Each row is a point on a landscape with many peaks, with its height.
A climber steps from a point to the highest of its 2 nearest points, and stops where none of them is higher. Distance is the straight distance between rows; heights are no part of it.
gugu (h 93): [  6  -2  13  -2 -18  -7   8   5  -6 -28 -29 -12  -1  -2  -1  -5 -18 -13
  11  -7  -8]
Danu (h 415): [ 18  15 -28   7 -14 -21 -31 -24  -9 -20   6   8  -4 -14  23  23 -17  -1
  32  -5  13]
vetaz (h 574): [-13  -2   7   3  52 -34   4  42 -11   5   1 -10  13   3   4  -7  17  21
  -1  25  10]
vovi (h 347): [ 15   5  -6  10  -4   3 -32 -21  13  13 -35  12   1 -10   9  -9 -48   4
  27 -20   5]
bopa (h 806): [ 11  22 -30 -22  -1 -12 -10   0  -2  18  27  -6   7  20  -1  -5   1  19
 -22  -2   5]
Nese (h 185): [  8 -10  -4 -23  38   2  -8  12   8  12  -5   5  -4   0  15   8  11  10
  21   4  -5]
mabof (h 867): [ 14   6  -6 -33   2   9 -12 -10  -5  14   5  -7   3  10  -4   0   4  18
 -10 -10  -6]
pifaz (h 247): [  2  10   7 -19  22  -5  28  16  -9  30  16 -21  26  -6 -38  19  17  25
   1  -1  -3]
gem (h 657): [ 12  -1  -8   9  24  -3  16  24   0   8   1 -28   1  -6 -18  -9  31  -3
 -12  -2   6]
kosiz (h 520): [  7   6   1  -7   3  13  11 -20  -4  23  26  -3  22  26  21   3 -12   0
  14  16   1]
nuko (h 551): [  9 -14   9   2  -3  20  -1 -18  -4   4 -22 -33  -9 -13  -7   9  48  -2
 -10  18  13]
Daran (h 617): [  3  -2 -20  -4   6  -3 -19  21   2  -4  -2 -23 -20  17  18 -25  16  -8
   5  11  15]
vur (h 703): [ -2   8  -9 -19  -5 -30 -21  22 -15 -13 -15   8  -3   3 -24  14 -27  27
  -7  -6  -1]
gevas (h 441): [ 11   1  -2  -7   5   5  -8   1  32 -19 -30   3 -21 -30   4   3   1   8
  10 -10   0]
pupok (h 463): [ 12   4 -18  11 -11 -27 -33   3 -28 -32  -4  14 -16  -2   9  13 -21  -9
  15  -7   4]
Tuzo (h 290): [ -1  15   3   7  10 -33  21  30   6   7 -12  -5   5   5 -23  -7 -27  14
  -6 -19 -18]
Gezo (h 424): [  2  -8  12  13 -16   4 -21 -29 -10 -15  -6  -7 -18   6  36   0   9 -29
   3  23  11]
fofis (h 730): [ 19   6  -8  -3  18   2  -6   9   0 -28   8  -6   2   2 -11 -11 -11  16
  -2  -3   5]
zub (h 539): [-11  -8  24  20 -34  11  -1 -38  -7 -34  14   0   4   5  23  -4 -19 -16
   7   4   4]
dib (h 666): [ 24  11   0  18   5  19   8 -26  14  -8  21 -13   8   3  -7 -24 -15   3
  -1 -17   2]
vuba (h 126): [ 20   0  24  -2  19  21   6   4   8 -29 -29 -10  12 -48   2   2   1 -12
  11   4  17]
vepam (h 409): [-33   2  -5   1 -15 -35  11  10   8   8   7  14 -19  11  -4   6 -32  10
  34 -20 -16]
vab (h 750): [ -4   5  -1   2 -15   7  46  13  -7   5  12  -5  15   5 -36   7  15  -9
 -19 -10 -11]
Tek (h 374): [  1 -27 -13  21  19  25   0   6  -3  13   4   2 -13   3 -22 -26  29  -3
 -25  15   6]
zepem (h 373): [-19   9 -22   7 -11 -36  -8  20   5  22  -9  -5 -22  17   2   3 -32 -15
  38  -5   0]
veva (h 826): [-32  -4  -3 -19  -3 -30 -26  34  -1 -10  -4   7  -9  -3 -12   0  -7  50
  -2  -5  17]
kitar (h 636): [-12  14   7   7  45 -19  -1  25 -15  13  -4 -16  29 -10 -23  -8  12  24
 -13  14  21]
bitu (h 713): [-22  -8   1 -31 -11   2  15  29   2   9   1 -25  -4  17 -15  -4  29  24
   4   2   4]
Goduf (h 14): [  1  17   1  -8 -30  -6  -5 -23   8   0 -31   5   1 -24  18  27 -28  -1
   0 -32   2]
karur (h 715): [-30  -8  -3 -15   0 -19 -14  21   1 -16  25  15 -14  17  -2  -2  -4  36
  17   4  12]
Mul (h 628): [ 20  16 -12  18 -17  10  14 -26   6 -21  22   8  12 -14   2  -6 -31   7
   2 -25   7]
zom (h 727): [  6  14  -9  16  36  -7   3  23 -13  19  14  -3  12  -1  -9 -12  26 -13
 -33  25   4]
Dalo (h 496): [  9  -3  -3  29 -14  14   0 -18 -13  -1  27  23   3  17  -9  -8  -8 -10
 -38   1 -15]
nid (h 578): [-20   0 -14  -9  13 -11 -30  28 -15   6  -1  -5  -4  11   5 -21  11   6
  -7  13  15]
Sulez (h 673): [-11   3   6   3 -11  -1  28   4 -21  32  10   1  10  21 -32   3  19  -6
 -39   6 -16]
Nomu (h 340): [  7  18 -14   6 -10 -38  -4  36  10  -5  -9   2 -26   3   2   2 -22  -3
  18  -1   0]
sarup (h 663): [ 16   8 -11  16   2  -2 -25  -2  -4 -16 -15 -19 -21   7   3 -15  -2  -4
  -5   1   5]
Pefu (h 22): [ -5   6  13  -5 -12  20  11 -25  17  -9 -10  -7   1 -29  10  18 -12   8
  -3 -20  -1]
Sisez (h 489): [ 12  19  -7 -18  -7 -19  -2  -5  -6  11  21  -4  11  22  24   7 -23  -9
  24   4   2]
Kibom (h 66): [ -1  12   1   8 -26  -1  10  -2  19   4  -8   4  -8   0  13 -13 -33 -35
   8 -18  -2]
Rotu (h 476): [-13 -12  23   1 -13   8   3 -18  -8 -24  -2 -12  -4   6   1  23  21  20
   7  -7  -8]
kigo (h 810): [ 16  -9  -2  22   0   6  13  12   7 -41   4  -1 -10 -13 -17 -24  -6   7
   5  -8  -5]
dun (h 555): [ 18   4  -4   2  -7  -4 -13 -14 -15  -9  18  20   4   5  26  20  -1 -15
  -3   3  -9]
posud (h 406): [  5  -4   6  26   4  19  20 -17  18  17  -2 -10  -8   0  12   2  28 -23
 -21   7 -11]
rul (h 487): [ -1  16  -8 -25 -15  -5  14  33   7  -4   6  12   4   1  -9   6 -10   6
  -9 -12 -12]
dimam (h 603): [-16  -9   3  -8  -5 -19  10  19 -22 -11  13   6  -3   4  -8  18  38  11
 -15   4 -10]
rase (h 492): [ 20   4  -7 -27 -31   9 -25  -8  -7  19  -1  28  -5  13  23  11  -2 -30
 -14  39  -7]
mol (h 354): [ 14 -25   2  16   6  26  -5  -8 -13   9   1  11  -3  -1 -23 -18  39 -20
 -13  43  13]
Sisa (h 562): [  1 -11  19  -3 -12  19  13 -17 -25   3 -10   5  10  -9 -30  18   6   7
 -17 -20 -14]
soget (h 587): [  4 -16   7  22  17  17  18   2 -12  10  11  14  20  11   6  -9  10 -26
   0  16  -8]
vak (h 548): [-15   0   0  14  20  -1   7  -2  -8  24  30  -3   9  30  26 -10   8 -18
   7  25  -6]
voli (h 473): [ 16  -9  -6   5  16  -2 -26  10  11 -24 -25  21 -22 -25  13  -1 -23  -1
  20  -9   4]
zak (h 390): [  1 -25  -7  30   8  29  13  -9  20   3  10  19  -9  -1  -4  -6  21  -9
 -22  -5  -6]
Nuto (h 644): [-25 -14   3 -28   7  -8  -8  11  -1   3  17   3  -3  12  -6  11  28  42
  12  -4   3]
Vofi (h 453): [-12 -20  13  10  -3  -4 -27 -13 -20 -15 -10  10 -11   3   6  14  12  16
 -11  -3 -12]
Dova (h 511): [  4  -9   7 -17  -2  36 -10 -29   0  -4 -20  -7   2 -26  -4   0  17  -6
  -7   6  17]
fufu (h 659): [-31  25 -11 -15  12 -32 -11  18   8  22  38 -24  10  15   5  -2  -1  22
 -11   7  17]
favu (h 31): [  4   3  16 -38 -11  23  20 -13  11  -6   2   5   8 -27  15  27   8   3
  14 -12   2]
Suzu (h 474): [ -4  -8  39 -20  -5  26  -7 -43  -9   1 -24   4   9 -22  25   9  13   1
   4  14  21]
pegav (h 109): [ -2 -13  26  13   4   6  22   7  -3 -19 -31  -4   2 -25 -16   5   4 -13
   6 -10   0]
Tini (h 327): [  2   8  -2   7 -11   0 -32 -18   6   3 -39 -18 -13 -18  15  -4 -27 -25
  27 -13   7]
voso (h 789): [ -3  -4   7 -26  -8  10   6   1 -14   3 -18 -23   9  16 -10  -5  22   9
  -8   5   0]
Ret (h 589): [ 12   0   8  16   9   7  12 -15  -7  -1  10  19  10  -5  12  37  -3  -4
  -5  -5 -12]
sak (h 510): [ 25  -5 -13  13  -3   3 -29  -1  -9 -35  -1  27 -17 -16  16   0 -11  -8
  -1 -10   8]
mot (h 450): [ 18  16  -4   2 -33  20 -14 -43  23  20   3  18   3  -6  13   0  -5 -23
 -17  23   3]
gumis (h 269): [-15  10  11  -8  26 -24  30  35   9  25  -1  -6  17   2 -22   6  -2  32
  -5   2 -15]
moroz (h 612): [-32  16 -11 -11  13 -27 -21  35  -1   5  12 -30  13   3  -3  -6   4   9
 -28  19  19]
kub (h 547): [  3 -10  -1  16  10   1  -9   3  -7   8  -4  16   6  17  10 -17 -13 -20
 -10   5  -5]
sede (h 518): [  7  -5 -23  23 -14   4 -20 -10  -5   5  16  31  -6  15   3 -21 -29 -13
 -13  -1  -4]
gopo (h 383): [ -3   5 -12  23 -15 -18  -6 -14  23   5  -6   1 -15  -7  15   4 -31   0
  41 -26  -5]
vizan (h 412): [-13 -23  -1   3   4 -20 -21  -5   1  13 -12  18 -20  11  25  23  -1   0
  22  -2 -10]
samif (h 446): [ -7   5   1 -19 -32 -25  19  15  14  -4   1  13  -4  11  -3  12 -23  13
  17 -16 -23]
Bunal (h 590): [ -3 -18   0  -4  -5   5  21   4 -26  31   5  -9  24   7 -48  -7  38 -12
 -24  19  10]
Zaf (h 428): [ -2   4   3  29 -16  17  -4 -29  21  26 -17   8 -10  -8  17  -5  -1 -32
 -22  10  -3]
Bapir (h 500): [-16  -9  23  10 -14   8  18 -20  10  -6   8   5  -4  12  -7  10   5   8
  10 -16 -25]
Dat (h 363): [  4  -3   6  19  16  -5 -10 -22  23  16 -28  -5  -7   2   7  -6 -40   8
  30 -24 -10]
kila (h 447): [ -9  -9  29   4  -9  23 -16 -40  -9   4  -7   2   7   7  27   4   9  -9
   9  32   1]
dis (h 433): [-11 -18   8  15 -13   5 -27 -20  -4 -12  -4  17 -29  -2  28   8   6 -12
   6  -4   1]
vozo (h 49): [  7   2 -15 -18 -18  19   8 -19  30  -2  17 -15 -11  12  20 -10   7  -5
  16  -5   0]
Zisun (h 731): [ -5  14 -14 -21   9 -15  16  17   4  13  34   0   8  14   5  13  13  16
  -4   4   9]
vage (h 346): [-17   4 -29 -12 -39 -20 -18   6  -1  21   6  10 -22  13  16  -5 -20 -28
  22  -5  -7]
zomo (h 805): [  7  26 -15  -5  13  -2  -1  18 -14  21  -7 -14  15   1 -19 -22   1 -14
 -41   4  -1]
vari (h 79): [-12  -5  15   1 -20   7   1   3   2 -17 -18  -2  -7  -9  17   0  -8 -42
  -7  -4  -9]
nud (h 626): [ 16   4   6  29  19  21  11 -20  -6  13  25  15  25   6  -4   4   0  -3
  -4   0  -9]
sebi (h 580): [  2  13   7  14 -26   6   1 -37   4 -38  11  13   1 -17  20  -7 -30 -15
   2 -18  20]
Filov (h 632): [ -3  -6   3  19  22  11  19  -6  18   1  10 -15   0  12  -7 -26 -11  18
  14  -7  -3]
ket (h 522): [ 22   2  -1 -15  -8  12 -25 -21 -13   5  -5  18   0  -4  11  16  13 -12
 -16  24  -1]
regom (h 167): [ 18 -12   4 -18  30  12  -2  21  -8  -8 -25   7   8 -14   9  -6   9 -13
  24  21  -4]
filik (h 42): [  5  -9  13 -30  -2  28  24  -7  23   3  10 -23  11   3  12   4   1   6
  27 -10   3]
geso (h 56): [-10   2 -17  -2 -37  11  16 -18  37   6  12   3  -5   0  21  -3 -15 -14
  13 -22  -5]
Dal (h 311): [-17  25  -6  10  -7 -40   2  26  10   7   7 -20 -14  10 -12  -5 -19  17
   3  -9  -4]
memi (h 664): [ -2  -1   0  10 -10 -17  15   4  -7 -10  -1  -1   0   0 -12  12  13  -3
 -24 -14 -23]
babat (h 720): [ -3  14  -2  -9  24  -3  -4  14 -36  21  -3 -18  33   8 -31 -20   4   7
 -36  19  19]
milus (h 472): [ 21   2  -1  18 -29  24 -13 -38  -7  -5   6  16   6  -9   3 -10 -13 -14
 -24  13   3]
zem (h 665): [ 12  -1   3  -6  13  23   7   8 -17 -13  13   7  17  -8 -20 -18   4   3
 -10   0   0]
Fisid (h 734): [ -7  -6   4  19   7  15   4  16  -5 -21 -18   5  -5   4 -22 -37 -18  -6
  -3  -9  -2]
Lalu (h 507): [-15  15   7  -6  17 -44   4  33 -13 -21  -8 -12   3   4  -7  -3   9  14
  -1  20   8]
Deba (h 596): [ -1 -26   4   9   6   4  21   9   7  -3 -12 -35  -9   2 -14  -6  57 -10
  -3  14   5]
Mep (h 598): [-18  -3 -14  10  29 -11   0   4  18  24  10   8  -1  13   2 -17 -16   8
  12  -3 -12]
biken (h 224): [ 26   3   2 -19  21  12  31   8   8  10  23 -20  14 -18 -33  11  22  20
  13  -1  12]
bepa (h 526): [-18  -8  15  22  -9  22   7 -26   1   1  -9   6   4   0 -11  12  -2 -10
 -21 -22 -22]
tega (h 563): [-16  -3 -20 -13  32   8   8  29  27  19  17   1  -2  -3   0 -13   6   9
  -7  -4   1]
nepe (h 410): [  4   8   2  10 -15 -19  -6  -7  41 -18 -16   7 -27 -24  17  23 -14  18
  25 -26   0]
lev (h 536): [-25 -21   9   4  15 -37   8  35 -20 -26   3  14  -5   2  -8   8  11  26
  -2  15   0]
labol (h 202): [ 22  -5   7 -19  30  10  18   9   8   2  -7  -8   2 -19  -9  19  21  20
  26   6   1]
kos (h 609): [  7  -9  20  -7  -4  21  12  -7 -33 -17   6   5  21   3 -29  12  16   9
  -1   6  -2]
nem (h 146): [ 13   2  10 -28   8  11 -16  -3  -2 -22 -26   8  11 -22  21  10  -1 -17
  10   5  13]
vep (h 528): [ -3  -3 -16 -25   3  10  11  27   9  25   9   7   7   9 -15 -14  -3  -5
 -17  -5   0]

Where does a climber stop that starts at each point below?
vepam => dib
Tek => nud
Gezo => zomo
vovi => sak
vizan => kigo
dis => kigo
